Points on a hilly landscape, in no order, each with its height.
A ball rolls from a point to the lowest of its 2 nearest points, and stops where none of them is lower. Distance is the straight distance between rows; heights are no part of it.
per height 192: [116 114 183 126 153  99 115 150 123 118  83  93 144 142 101 136  79 102
  71 146 118 133 142  82 130 136 134 154 137 154  81  75  92  88 169 134
 117  70]
Belo height 298: [153 204 125 139 111 111 175 173 135 137  97 109 102 183  62 145 119 117
 127 116 104 136 153  98 132 146 129 120 170 111 148 104 140  94 162 152
 143 105]
vavu height 46: [185 147 100 161 127 140 154 129 139 182 179 187  82 118 140 114 169 151
 118 141 166 118 215 142 111 128  88 117 201 146 154 202 148 159  87  66
 128 121]
Mure height 102: [178 130 106 185 144 132 160 121 147 151 170 209  74 139 170 136 175 127
 102 153 118 140 147 161  77 145  82 111 120 124 173 187 191 139  85  72
 118 105]
Tun height 261: [162 124 148 172 108  71 113 110  71 108 124 139 151 119 148 174 140 121
  84  90 131 112 117 113 121 120 150 131 102 155 116 114 100 156 109 125
 140  81]
fitur height 256: [118 191 162 131  72 122 158 136 141 162 135  87 115 163  77 154 180 161
 141 134  77 178 130 103 138 134  98 161 125 156 166 138 140 155 134 113
 124 135]
Voru height 186: [ 55  63 112  59 159 124 110 140 138 128 144 110 173 115 132 110  77 135
 157 159 103 127 110 161 147  96 171 122 101 144 132  73 129 134 168 177
  75 134]
las height 227: [127 158 147 112  80  75 113 134 132 152 115 110  85 141  90 156 178 155
 117 128  78 172  96  92 149 136 126 164  94 139 149 137 152 161 124 131
 119 151]
lud height 497: [121 174 153 112  81 142 114  93 106 114 111  88 108 109 158 114 162 137
 164 151 105 129  94 124 131 126 144 153 103 142 102 171 129 148  75 132
 157 158]
fani height 587: [ 71  97 101 101  93 117 108 159 165 122 116 103 134  96  69 119 104 123
 168 102 142 109  99 132 154 147 170 146  93  91 123  99 153 108 152 188
 106 159]
geb height 327: [177 190  88 191 118 101 145 220 172 131  99 161  94 151 100 119 151 136
 102 113 135 158  96  78 129 130 134  69 155  97  87 147 155 147 117 164
 170  87]
koles height 701: [ 96 112 115  88 119 166 133 115 126 165 178 107 158 147 158 139 145 165
 178 153 114 156 125 202 116 107  96 118 129 177 160 136 111 143 102 127
 115 191]
gubus height 677: [166 162 110 127  60  90 137 133  90 110 104 138  67 141 132 140 154 120
 110 115 134 110 134 129 135 154 105 151 111 101 150 138 172 109  90 127
 179 156]
tulig height 512: [108 137 129  95 151 127  84  96 140 117 156 130 190 138 172 166 113 136
 103  96 178  78 107 182  86 156  91 129  76 161 136 118 133 120  80 118
 119 134]
Kun height 132: [174 106 136 152 149 125 167 150  98 157 155 135 148 141 138 155 107  96
 102  81 162 100 150 137 111  98 159  75 199 141 110 108  85 107 143 103
  96  72]
ral height 169: [138 114 134 148 156 127 114 181 104  99 116 134 126 155  72 131  95 100
  76 133 119 139 141  78 114 111 158 126 177 159  96  64  87  88 176 142
  78  82]
Nada height 323: [ 63  92 169 116 139 113 120 115 166 100  90 123 140  98 134  94 100 117
  92 146 126 132 100  75 168 137 174 143  93 111  74 110 139 117 149 136
 122  87]
sil height 751: [146 100  84  97  90 120 144 111  69 133 136 103 115 108 114 160 157 103
 152  97 130 104 104 184 135 143 100 138 115 114 145 131 125 125  92 145
 141 209]
sif height 134: [188 172 136 157 132 148 167 164 103 135 136 120  80 140 106 110 130  98
 160 128 123 103 157 108 110 111 156  98 200 113 102 155 113 101 133 113
 145 132]
Faka height 107: [152 188 136 193 128 138 100 139 185 163 135 133 146 115 123 127 162 164
  94 155 111 152 161 104 128 138  65 150 138 151 144 204 113 171 125 110
 168 101]
lala height 487: [142 189 146 148  83 129 133 101 113 115 110 104  96 119 123 128 147 165
 188 158  92 125 118 118 138 131 134 167 140 109 115 198 125 147 103 126
 179 179]
mamek height 325: [104  85  91 110 127  83  70  77  62 156 137 113 193 108 136 163 123 147
 146 122 157 112 117 194 138 105 107 133  79 114 150  95  97 151 170 125
 119 152]
vekoz height 636: [125 105 136 128  99 127 127 118 128 117 115 152  96 122 198  94 119 108
 128 153  96 105 127 121 140  94 109 100 111 105 118 129 182 104 146 121
 159 149]
vanu height 293: [114 124 130 147  97 156 139  77  67 128 143 142 119 123 131 166 145 154
 142 116 137 134 103 196  74 171 145 143  71 145 160 118 128 110  65 100
  88 109]
nanom height 151: [164 111 134 152 162 114 157 190 106 138 120 131 112 161  96 145  82 102
 103 101 140 119 150 104 128 109 173  93 215 135  86  78  80  89 150 156
  90  88]
kupaz height 172: [150 148 158 176 110 160 154 109  98 108 148 140 134 121 121 122 145 141
 149 105 107 145  95 139  93  99 146 109  91 157 173 101 126 100 148  77
 109  79]
nezi height 455: [134 153 124 152 131 148 121 138 139 140 119 105 134 106  80  97 136 169
 151 155  91 155 141 117 139 109  81 147 180 122 169 174  94 152 172 123
 147 149]
ruze height 628: [112 112 156 129 118 147 161 124 147 110  95 121  72 114 152  84 104 100
 145 174  85 117 154  97 138  91 137 126 132  99 112 117 153 112 168 130
 150 137]
femup height 621: [107 116 151 110 137 191 150 114 140 118 100 105  85 145 144  80 107 129
 169 188  81 141 142 121 115  91 137 141 155 135 105 141  98 130 162 126
 137 156]
pobip height 59: [ 81 132 144  91 140 110  70 134 124 108 174 112 184 125 142  94 128 152
 131 139 118 133  65 145 128  99 154 123  83 173 139  92 132 126 132 129
  99 113]
Mer height 104: [154  96 117 121 135 152 157 172  96 143 142 109  90 118 120 119  92  50
 134 124 142  56 161 140 105 104 166 109 210 126  53 137  81  92 128 141
 136 121]
zum height 206: [ 34  68 125 121 143  88 131  69 139 114  99 110 161 115 186  89  91 135
 148 138 174 109 171 162 209 146 174 156  99  96 114 139 121 170 146 158
 135 131]
fakug height 671: [140 117 139  82 132 188 134 134 118 179 167  84 135 161 162 175 102 109
 151 139 125 119 170 167  72 114 157 117 132 172 117  94  93 132 151 141
 115 111]
voze height 371: [ 70  68 119 105 149 102  82 122 139 117  91 137 156  92 136 112 104 130
  99 128 217 117 157 124 162 141  96 134 102  55 130 133 135 155 177 149
 161 159]
rufa height 736: [134 111  96 111  95 137 161  86  76 121 167 136  95 120 114 152 165 135
 136 120 116 147  91 216  99 150  78 131 123 134 168 142 126 105  61 104
 114 191]
vepul height 676: [112 132 141 104 133 162 108 116 145 155 185 132 157 125 112 146 168 177
 143 121 131 163 134 177 108 117  56 149 146 175 190 149 115 157 108 125
 105 187]
bag height 248: [120 158 145 127 105 129 130  97  88 114 138 106 146 129 134 130 151 138
 132 106 118 137  80 164 117 153 128 139  60 154 151 129 139 113  81 108
 116 123]
kub height 280: [130 129 154 170 173  99  99  74 135 119 133 147 198 146 229 113  99 151
 121 153 135 156 118 145 164 101  93 115  92 162 123 121 137 113 159  83
 183  66]
mera height 388: [176 162 113 119 136 143 154 149 132 172 167 113 116 140  72 129 155 137
 165  78 159 134 182 134 110 135 117 119 203 130 174 152 104 151 130 154
 129 181]
Biri height 201: [147 121 113 102 138 112 113 124 125 122 158 165 114 126 119 160 177 134
 106 114 113 150  97 138 108 102  45 116 107 132 180 143 150 149 100 107
 117 183]
Lil height 407: [184 193 102 115 139 135 185 176 141 158 162 129 100 171  80 119 143 139
 156  69 177 121 165 121 146 125 145  83 227 101 146 164 132 137 102 153
 126 150]
Totus height 444: [152 131 107 122 120 108  94 131 105 107 119 160 149  96 146 120 133 107
 100  85 153 102 101 113 132 129  98 100  91 105 149 127 137 113 122 124
 141 144]
digak height 291: [167 114 148 166 126 104 105 101 111 114 132 156 151 120 177 190 125 141
  83 104 141 120 106 145  74 133 124 115 100 166 125 132 126 122 112  84
 127 106]
gopet height 133: [139 177 153 159 124 132  85 143 158 149 130 107 127 123 113 117 160 164
 101 171  82 182 123  76 139 123 106 160 114 148 127 175 125 172 156 123
 142  98]
Lir height 421: [169 208  95 144 126 120 188 138 150 142 139 151 108 162  87 130 157 181
 136 103 144 141 158 110 156 127 123  94 208 102 151 176 148 170 125 157
 144 135]
Vudi height 767: [138 102  79  83 115 103 109  90  49 118 152 139 111 121 154 150 134 108
 124  99 149  78 128 186 115 141  90 128 100  87 165 129 124 106  91  98
 117 193]
Lon height 488: [149  98 144  79 148 110 135 165 140 155 122 133 109 170 107 158 114 101
 118 112 113 140 173  93 115 115 129 121 139 136 153  68 122 121 181 152
 120 172]
tup height 689: [185 119 137 126 169 191 172 149 114 139 129 110 101 176 108 151 122  87
 132 143 113 139 166 126  84 104 149 126 239 161  95 109  57 129 137 118
  97 106]
zizoz height 269: [116 101 103  79 140 103 113  76 120 120 144 147 152 145 171 151 136 147
 124 125 102 154  77 180 119 103  57 113 104 143 172 112 149 122  91 104
 120 198]
kinir height 155: [127 187 126 120 100 102 141 130 104  65 121 116 151 110  69  94 147 124
 167 140  59 154  70 101 161 129 135 140  92 105 128 112 139 102 135 117
 143 125]
rar height 785: [130  64  78  84 128  86  78  98  83 161 132 129 121 134 154 168 104 136
 135  96 184  51 150 175 143 123  90 130  96  83 152 114 139 117 133 134
 134 192]
boba height 89: [154  50 101 142 147 110 145 146 101 157 133 127 119 104 134 146  87  58
 126 101 163  59 173 124 125 122 166 111 192  97  64 132  90 101 141 142
 119 103]
pona height 611: [125 128 158 140 156 173 140 144 122 104 101  97  90 161  71 124  85 100
 150 162  95 120 123  97 111 124 171 161 167 148  73 112 111 126 163 149
  96 122]
Nusi height 605: [115 110 140 135 137 153 120 157 133 107 107  93 106  90  98 113  97  99
 140 147 119 112 107 104 112 124 192 131 145 107  92 124 118 131 152 170
 104 142]
Fam height 287: [108  55 129 146 155 153  97 161 152  98  78 128 125 132  71 121  59 112
 105 130 156 126 162  92 147 167 159 150 151  89  99  83 116  62 177 157
  87 102]
Virer height 598: [120 128 114 119 114 145 115 173 131 134 134 104 115 107  60 118 114 124
 180 111 122 124 107 123 118 109 170 127 144 100 132 122 128 118 169 182
  96 174]
meko height 426: [140  89 115 131 163 191 132  91  86 135 130 130 168 112 178 111 112 109
 154 116 108  97 119 166 100  83 142  74 113 144 124 105 108 103 149  74
 115 112]
geve height 225: [112 134 178 118 155 109 117 121 142 132 121 112 186 147 162 136  93  98
  48 160 130 140 145 104 137 128  89 117 133 158 112  82 101  91 154 104
 152  69]
pes height 230: [ 55  37 129  95 175 117 101 133 164 100 110 132 168 109 123 106  62 135
 115 140 140 128 146 133 153 117 169 136 105 118 133  83 122 114 184 157
  78 106]
fegi height 245: [ 99 151 156 129 148 142 130  90 120 119 133 123 188 138 196  77  93 146
 129 153 140 146 140 164 147 114 113 101 112 151 154  99 115  78 149  95
 147  69]
ravu height 103: [ 86  84 132 105 144 137 124 113 107  62 114 134 174  89  99  82 115 103
 134 136  86 130  97 109 144 107 160 128  96 114 131  91 133 131 156 139
 114 123]
tuf height 77: [201 142 111 188 129 139 150 136 127 163 172 187  68 139 172 135 163 115
 122 128 127 124 151 124  92  95 113  89 167 143 135 199 158 142  90  79
 130 121]
Pul height 324: [107  88  93  99 132 110  96  76  96 131 146 131 199 124 176 160 120 146
 139 119 115 117  93 189 117 105 106 110  85 144 155  87 135 134 122 110
  99 160]
Kem height 311: [145 109 163 178 145 116  91  88 124 121 134 143 169 114 210 141 115 141
 106 125 129 124  73 128 108 109 111 108  75 169 120 112 126  96 133 106
 143  80]
lub height 597: [126 122 132 146 159 133 121 198 177 122  84 140  79 139  70 136 128 134
 105 171  96 168 166  42 126 146 139 147 189 122  80 129 125 171 154 170
 125 123]
vure height 297: [ 89 136 134 129 123  68  91 104 121 158  93 126 150 133 176 107 128 142
  83 125 129 146 116  98 183 124  95 147  48 113 142 113 150 122 156 103
 146  88]
gilep height 409: [121 117 122 121 128 206 160  95  99 134 146 134 148 117 164 143 123 108
 167 132 136  99 139 198  87 115 130  69 113 155 130 113 114 112 104  77
 129 110]
mev height 661: [139 122 179  92 141 194 119 152 136 176 153  68 135 138 149 169 117 128
 154 171 125 141 184 143  85 126 134 134 171 175 105 125  78 151 129 148
 150 131]
tika height 129: [ 96 150 163 104 154 143  74 153 130 102 161  97 153 110  94  90 127 130
 123 158 104 156  68  83 132 109 178 128 101 172  92 114 125 147 130 143
 110 100]
gobap height 339: [182 220  89 189 112 121 134 191 161 112 126 154 106 130 114 116 188 125
 111 107 133 156 101 103 124 147 116 117 127 106 133 172 149 143  94 127
 165  94]
Fizo height 304: [ 62 107 133  99 130  89 121  99 188  98  90 145 139 106 167  66 130 128
 114 141 112 142  90  87 200 141 157 127  66 112  93 118 172 125 115 140
 130 105]
Seta height 342: [168 118 114 107 143 146 134 140 118 175 180 136 134 143 130 155 143 107
 141  87 169  77 163 155  84 135 123  93 166 140 165 149 137 120 102  94
  95 147]
lut height 319: [105 123 138 108 135 139 111  94  89 158 139 101 209 132 158 175  95 135
 118 133 160  97 164 185 108 125 130 114 100 151 140  91  95 132 160 119
 125  87]
zur height 384: [ 84 115 132 140 122 214 171  62 111 117 141 166 167 129 160 116 152 148
 180 133 118 150 115 199  89 136 136 116  78 169 140 113 134 121  75  61
 127 119]
Robun height 662: [138 152  80 129  90  99 131 116 111 100 118 136  91 132 157 100 161 110
  98 139  91 136  88 143 147 159  81 149  57  78 138 148 180  93  70 118
 178 145]
mabe height 531: [ 99 109 122  61 124 138 115 143 158 172 162  80 106 154 171 116 101 121
 165 124 148  90 135 163 143 130 134 138 113 148 118 132 136 117 118 197
 146 196]
silut height 119: [160 133 138 143 111 144 131 157 113 105 126 120  97 123 125  99  78  75
 139 146 130  81 158 112 128 112 137 104 179 101  77 135 130  69 134 119
 160 123]
Nulu height 173: [173 159 119 153 109 136 149 130 122 118 166 169  72 128 131 132 153 134
 116 100 195  95 132 163  78 176 115 131 163 133 130 180 143 136  30 114
 119 140]
gef height 391: [116  79 123 121 136  94  87 152 146 143  96 138 137 104 148 122  92 106
  93  92 219  71 153  94 149 146 101 111 130  79 116 114 125  93 163 128
 171 151]
piteb height 650: [125 140 108 141 107  99 119 109 131 109 113 144 114 126 199  85 143 128
 111 151  80 131 100 135 176 119  97 137  52 108 128 138 172  87 113 119
 193 115]
bori height 236: [ 45  64 146 102 147 103 138 111 189 112 102 109 139 119 195  78  73 115
 123 130 154  98 167 142 196 137 188 136 135 128  99 113 125 131 119 167
 142 104]
benil height 328: [142 121 105 150  93 153 114  69  53 136 143 132 144 108 167 184 133 129
 130 106 167  86 137 199  83 161 146 131  79 151 120 128 103 112  67  94
 123 103]
vek height 136: [110 123 119 132 111 120 129 129  83  52 123 127 153 108  47  94 122 127
 155 120  75 143  82  99 140  95 176 141 105 100 126  82 133 120 177 117
 120 116]
Gebal height 355: [ 75 126 133  96 119 147 110  96 116 161 155 110 205 159 178 166 111 162
 143 131 146 117 120 191 107 139 144 121  69 182 135  81 117 134 116 112
 102  87]
Fazi height 368: [178 172 161 210 123 155 164 114 142 111 163 171 105 121 130 138 175 136
 125 133 130 149  95 117  84 148 140 148 120 154 116 179 129 144  62 110
 139  63]
dimi height 700: [129 125 107 135 129 117 154 160 149 103  88 143  88 126  51 115 136 106
 151 136  76 157 138  82 129 123 131 137 149  84 126 125 157 146 178 143
 118 151]
legup height 573: [ 68  76 123 111 110 140 113 154 211 116  90 112 120  88 110 113  82 127
 121 102 186  92 140 121 154 175 171 142 102  76 115 116 159  97 136 175
 141 134]
gog height 682: [150 102 136  99 149 195 148 146 106 143 134  78 113 172 127 146  79  88
 138 161 112 121 161 142  84 111 144 139 171 157 100  75  65  87 166 143
 114 104]
zabo height 475: [167 152  98 177 123 113 129 148 144 107  87 150  88 102 100 124 161 162
 150 129 112 140 127  71 126 112 153 142 148  90 108 187 132 203 123 163
 150 162]
kifo height 109: [172 113 124 188 113  96 157 109  67 153 148 153 167 134 163 176 114 125
 107  60 176 102 138 156 104 106 157  89 156 148 119 126  86 138 113  91
  95  65]
ropi height 90: [172  81 109 196 143  90 134 110  56 159 137 135 156 106 165 160 108 113
 121  70 178  87 128 132 135  96 171 104 165 116  81 155  63 130 143 115
 131  83]
vebek height 60: [ 85 129 162 110 124 160 131  74 139 124 158 174 124 124 172 135 134 161
 127 157 161 138 116 193  89 200 100 158  85 160 134 132 170 127  18  97
 110 132]
Rekub height 190: [134 164 132 118 120 111 124 154 114 113 104 127 127 111 108 140 152  99
 107 125 113 142  99  84 106 131 137 120 122 138 127 125 128 171 130 150
 134 154]
nesed height 695: [131 112  89 125  95 102 156 160 150 135  86 150  68 123 109 127 153 102
 139 139  86 124 140 109 144 111 102 120 134  73 144 143 173 137 151 138
 160 193]
Veke height 259: [108 143 168 117 149  84  73 125 145 144 117 124 177 135 177 158 104 130
  64 118 167 134 137 108 143 125  81 124  88 140 126 105 123 107 167 111
 153  89]
bunoz height 369: [157 149 116 111 134 189 139 142 128 176 180 112 127 120  96 131 140 117
 165 113 145 117 157 168  96 131 119 102 180 145 171 153 107 123 136 124
 105 161]
Bener height 646: [101 134 174  34 167 166 124 133 163 170 158  71 149 156 162 148 134 127
 144 170 118 147 162 133 139 132 130 143 163 186 114 102 100 166 115 161
 146 152]
Tef height 292: [132 118 138 144 108 108 103  92  72 142 116  92 176 131 151 185 127 127
 114 115 169  92 148 150 113 128 138 140  85 141 130 111  88 138 146 129
 138 105]
febuf height 262: [ 59  73 137  87 169 130  89 153 179  95  89 128 135 125 111 113  75 124
 100 161 141 135 149 108 157 153 145 154 117 109 118  71 135  81 158 171
  92 127]
talo height 620: [129 158 164 107 150 143 116 139 161 132 100  76 112 158  85 118 119 134
 147 206  85 155 183  72 163 137 108 184 187 124 101 135  90 143 162 143
 155 123]
Segif height 264: [163 130 100 118 144 103 104 134 105 122 171 149 142 121 130 193 149 116
  85  61 196  73 113 157  78 154 129 107 112 145 146 135 116 145  65 123
  94 123]
fulu height 257: [ 91 117 134  94  79  84 122 152 159 134  93 128 105 122  74 122 149 144
 121 124  88 150  82  62 181 128 141 163  75  97 128 115 191 143 147 134
 124 139]
feru height 694: [168 128 133 146 158 154 185 147 110  97  93 144  88 159 110 125 124  92
 124 130  81 142 145  85  92  92 154 100 200 135  79 124  76 152 158 125
 105 100]
Tumul height 128: [ 83 112 120  82 124 134  99 131 119 130 153  98 162 121 118 108 129 139
 162 142 108 140  68 153 129  89 143 115  92 163 147 107 131 147 142 156
  84 171]
medi height 152: [131 192 132 164 118 142 105 126 166 147 130 109 109 144 148 105 179 137
 114 191  70 164  99  96 155 133 102 143  76 141 132 185 149 162 112 115
 154  92]
vened height 476: [112 123 129  96 129 106  76 117 118 124 129 128 149 125 188 128 123 129
 101 102 162  84  95 153 129 144 113 113  89 146 130 127 134 109  94 133
 139 155]
lalov height 432: [177 208 100 172 137 134 183 137 161 151 154 142 120 152  92 112 142 166
 150 121 137 123 212 129 149 126  97 120 243 104 157 185 124 155 128 131
 158 106]
rovo height 464: [ 99 147 138 139 135 136 103 139 164 118  98  96 132  97  56  98 111 169
 181 167  83 151 110 100 158 122 138 166 156  94 124 163 129 147 162 152
 128 160]
roseg height 588: [140 102 123 135 142 115 138 184 161 125  80 138  74 130  64 133 109 107
 121 105 157 120 150  70 127 144 182 109 189  91 103 109 139 130 152 188
 122 151]
revo height 203: [149 156 144 169 102 149 125  92  76  95 137 116 153  99 132 118 140 154
 157 103 119 124  69 129 119 122 173 144  57 145 147 107 117 101 131 111
 127  84]
kefug height 210: [ 91 141 134 137 121 128 124  88  94 112 110  92 191 133 133  60  95 122
 134 136 130 141 115 145 188 122 132 128 108 118 154 107 105  90 162 113
 131  94]
fes height 181: [111 174 131 131  83 115 156  91 109  85 114  97 180 123 110  89 137 132
 145 128  98 154  83 144 176 127 124 136  99 108 145 112 139  83 146 111
 144 101]
Sorom height 318: [165 191  92 172 138 101 174 198 149 124 109 158 111 162 107 122 125 133
  81 106 133 149 132  83 142 106 148  63 187 107  87 112 144 131 124 158
 128  69]
tem height 182: [119 156 122 119 110 114 112  98 150 142 135 125 114 143 172  98 195 140
 111 182  61 172  83 114 180 125  88 152  80 129 143 177 165 160  69 114
 151 147]
gosir height 480: [197 193 100 177 104 107 150 122 110 107 106 153  68 127 107 126 162 146
 170 131  95 133 113 109 122 106 149 136 156  91 125 194 135 151 123 138
 157 167]
foso height 555: [ 66  60 122  77 141 126 115 144 180 154 128 113 117 127 169 110  72 114
 147  98 175  80 134 145 149 151 144 146 101 109 109 101 146  98 142 190
 151 156]
foz height 470: [123 162 134 157 128 113  95 148 179 120  86 121 114 100  49 125 138 177
 166 150 119 155 130  60 157 138 152 157 152  93 103 172 125 187 160 153
 148 150]
pigip height 143: [ 78  64 118 109 122 100 136  83 117  88 109 153 161  76 157  93 112 118
 144 124 112 117 100 135 166 112 134 126  74 106 130 112 139 136 140 141
 130 156]
zalu height 162: [134 162 143 133 130 116  92 151 121  84 136 128 126  98 103 118 164 139
 123 117 107 151  81  65 124 116 174 143  85 147 107 125 128 166 113 143
 123 111]
tomu height 469: [122  84 143  75 166 139 113 166 164 155 127 106 116 137 152 129  78 113
 129 147 118 144 151 104 118 108 122 122 148 128 134  74 139  90 178 145
  96 171]
tulol height 274: [ 62  95 138  77 147  69 135 121 204 112  98 126 141 128 191  84 100 129
 118 123 148 114 107 114 195 150 160 133 102 131 115 119 168 128 116 158
 127 143]
Gunek height 226: [165 174 128 131 104  82 151 124  85  98 108 153 126 144 128 165 172 115
  80  86 114 115 116  98 104 143 146 124 115 148 139 112 123 175  90 143
 133 117]
nifat height 799: [172  75  99 107 130  93  78 135 108 178 129 146  86 141 176 159  93 123
 119  78 179  45 149 128 117 126 109 116 120 106 127 127 151 109 136 111
 121 193]
Kabil height 263: [115 165 141 135 120 140 134  99 124 109 164 122 160 113 109 114 189 172
 153 160  80 198  74 137 142 113 100 148  92 155 157 156 132 154  89 100
 134 124]
reka height 352: [ 87  70 110 112 140  72  86  95 111 114 118 140 194 110 137 125 106 142
 111 112 182 133 118 147 171 106  94 134  94  86 153 112 120 155 192 137
 122 180]
lilid height 310: [176 122 125 108 139 126 111 123 103 145 166 140 140 129 179 195 122 105
 111  83 177  63 144 164  67 133 108  96 149 153 135 131 133 122  82 103
 108 148]
Fiv height 222: [116 148 118 136 121 122 134  89 145 132 150 139 110 134 117 126 194 174
 117 170  70 201  87 155 145 165  61 183  80 130 168 184 154 159  59 107
 135 125]
Kitat height 416: [123 112  94  85 127 120 105 154 135 132  99 135 130 105 121 108 121 100
 111  82 171  89 115 106 144 145  96 103 121 102 152 107 142  94 156 123
 146 180]
vate height 148: [161 170 141 165 113 161 157 132 107 117 132 132 100 133 103 113 136 138
 154 123  98 131 116 132  92 114 151 102 154 139 142 134 125 122 148 102
 112 119]
mafe height 208: [170 170 111 130 105 116 158 143 112 126 155 152 104 138 112 159 152 132
 123  46 197  91 136 149 100 158 138 116 153 126 157 153 127 141  61 144
 113 139]
memav height 718: [ 98  91  99  88  97 160 149 100 102 159 186 123 146 138 129 152 152 147
 169 125 133 150  91 236 117 135  82 117 117 156 159 120 137 108  93 115
  94 178]
zer height 511: [ 92 152 156  78 102 149 117 117 127 148 128  80 124 130 157 116 139 132
 161 149 128 114  98 150 141 128 151 141 114 151 103 154 122 143  92 171
 131 174]
mov height 78: [186 154 120 207 120 149 148 147 181 172 166 170 110 114 150 123 142 155
  96 154 139 141 197 129  98 133  66 138 181 147 153 196 126 168 119  99
 132  87]
Seza height 593: [139 115 120 125 151 133 149 186 205 113  78 148  85 149  42 147 121 116
 108 152 150 155 164  60 136 183 167 141 184 101  87 115 146 149 139 195
 140 128]
tiku height 307: [ 79 148 151 111 101 158 158  84 113 103 166 128 167 132 128 104 184 164
 166 139  93 208  66 156 160 117 127 139  87 180 152 113 159 142  73  79
 116  86]
nifol height 688: [153 154  83 145  98  83 158 157 122 105  82 153  72 128 113 135 153 100
 104 107 113 123 137  90 144 136 132 113 117  73 127 128 171 143 136 150
 171 145]
peguk height 443: [166 178 105 182 130 143 149 123 155 141 140 138 154 111  85  98 143 173
 147 130 113 142 190 123 120 130  83 145 209 121 189 174 104 149 144 104
 128 101]
vepad height 439: [154  96 144 139 158 176 131 126 109 133 135 127 125 118 153 100  94  84
 135 134 112 117 123 125  84  83 141  84 146 149 102 106  97  97 163  92
 100  98]
Bomad height 285: [ 95 128 147 117  79  63  90 125 124 140  88 111 131 116 125 121 118 152
 104 109 133 142  89  87 184 132 128 164  66 116 141  94 156 107 149 122
 132 128]
bidel height 146: [154 140  89 146 125 107 146 128 134 138 166 175  85 148 114 151 188 140
  99 125 110 157 115 160  97 153  52 122 111 116 198 159 164 147  96 102
 112 136]
Kalu height 76: [153  62 121 177 130  86 128 128  69 155 119 147 116  93 147 129  88  88
 116  94 188  68 193 136 148 121 173 110 174  84  66 154  86 142 165 118
 145 111]
kuzu height 604: [115 130 139  90 146 130 100 193 191 155 100 105  97 140  67 120 154 142
 111 149 104 179 141  48 147 133  97 146 152 127 120 119 140 166 173 163
 143 156]
gasu height 306: [126  29 109 189 176 152 133 128 132 107  93 151 117 106  99 136  57  73
 106 123 172  88 179 105 137 136 153 143 185  76  69 146  78  82 169 110
  68  72]
fone height 583: [110 101 125 136 111 126 147 167 181  98  92 140  87  98  97 114 102 110
 129 113 154 108 152  87 132 157 161 117 139  65  88 130 159 100 142 151
 157 151]
feli height 629: [119 172 176  75 144 155 139 129 153 146 129  75 139 155 116 129 147 127
 130 167  88 161 176 106 147 138 108 151 153 155 122 133 112 157 125 138
 154 151]
beb height 353: [170 195 132 204 106 120 132 162 149 107 152 162 128 120 123 138 175 111
  85 108 136 157  90 109  96 159 116 133  93 133 131 151 156 124  82 119
 151  69]
mol height 308: [171 215 122 168 135 120 194 171 144 109 126 141  99 206  78 122 115 132
 120 114 123 147 141 107 119 125 151  98 199 115 117 116 137 113 142 145
 130  76]
Biki height 553: [118 132 145 109 151 109  71  52  96  98 145 138 202 121 181 181 134 155
  88 118 148 121  92 163 118 160 113 140  53 165 136 100 137 128  72  87
 127 102]
bogen height 299: [126  38  91 151 155 165 133 145 155 128 104 143  88 123  83 140  58  89
 126 128 157  91 187 105 134 161 171 139 201  71  78 114 123  54 146 148
  82 116]
rok height 649: [122 163 161  88 124 150 113 136 149 143 150 105 132 131 136 143 165 149
 114 138 127 159 147 139  99 143  95 133 137 170 163 134 126 161 117 127
 115 161]
rabob height 135: [141 139 143 143 123 155 145 102 132 125 162 184  86 110 127 136 168 129
 116 147 165 123 134 171  68 191  89 146 106 130 153 156 165 141  49  93
 119 141]
veg height 616: [125 118 165 113 159 190 138 135 152 127 103  78  85 163  97 110  91 115
 169 207  91 144 166  98 130 122 143 193 189 129  79 140  73 131 157 153
 125 136]
satu height 178: [ 66  53 108 122 133  78 111  48 111 109  99 143 173  98 193 101 115 147
 153 135 137 138 109 158 199 122 157 166  59 104 130 136 118 162 127 134
 133 139]
bemi height 278: [144 173 146 124  96 103 186 142 140 132 113 105 109 166  75 154 172 128
 142 133  75 164 163 123 135 127 107 145 163 128 176 120 136 147 161 133
 144 130]
porob height 351: [ 69 132 161 136 133 203 170  94 129 125 162 141 171 122 126 115 168 172
 183 132 117 178  93 170 124 132 137 136  66 198 130 118 147 147  88  83
 105  95]
sutav height 451: [121 107 147 114 177 146 113 148 143 122 116 141 126 124 150 103  90 103
 112 177 101 150 112  92 108  79 117  96 136 132 127  88 119  82 187 118
  91 110]

For each start below, name the point where the ball stops.
lud | vebek
Kem | ravu
bag | Kalu
gef | vavu
benil | pobip
beb | las
Gebal | pobip
lalov | vebek
vure | Kalu
sutav | vavu
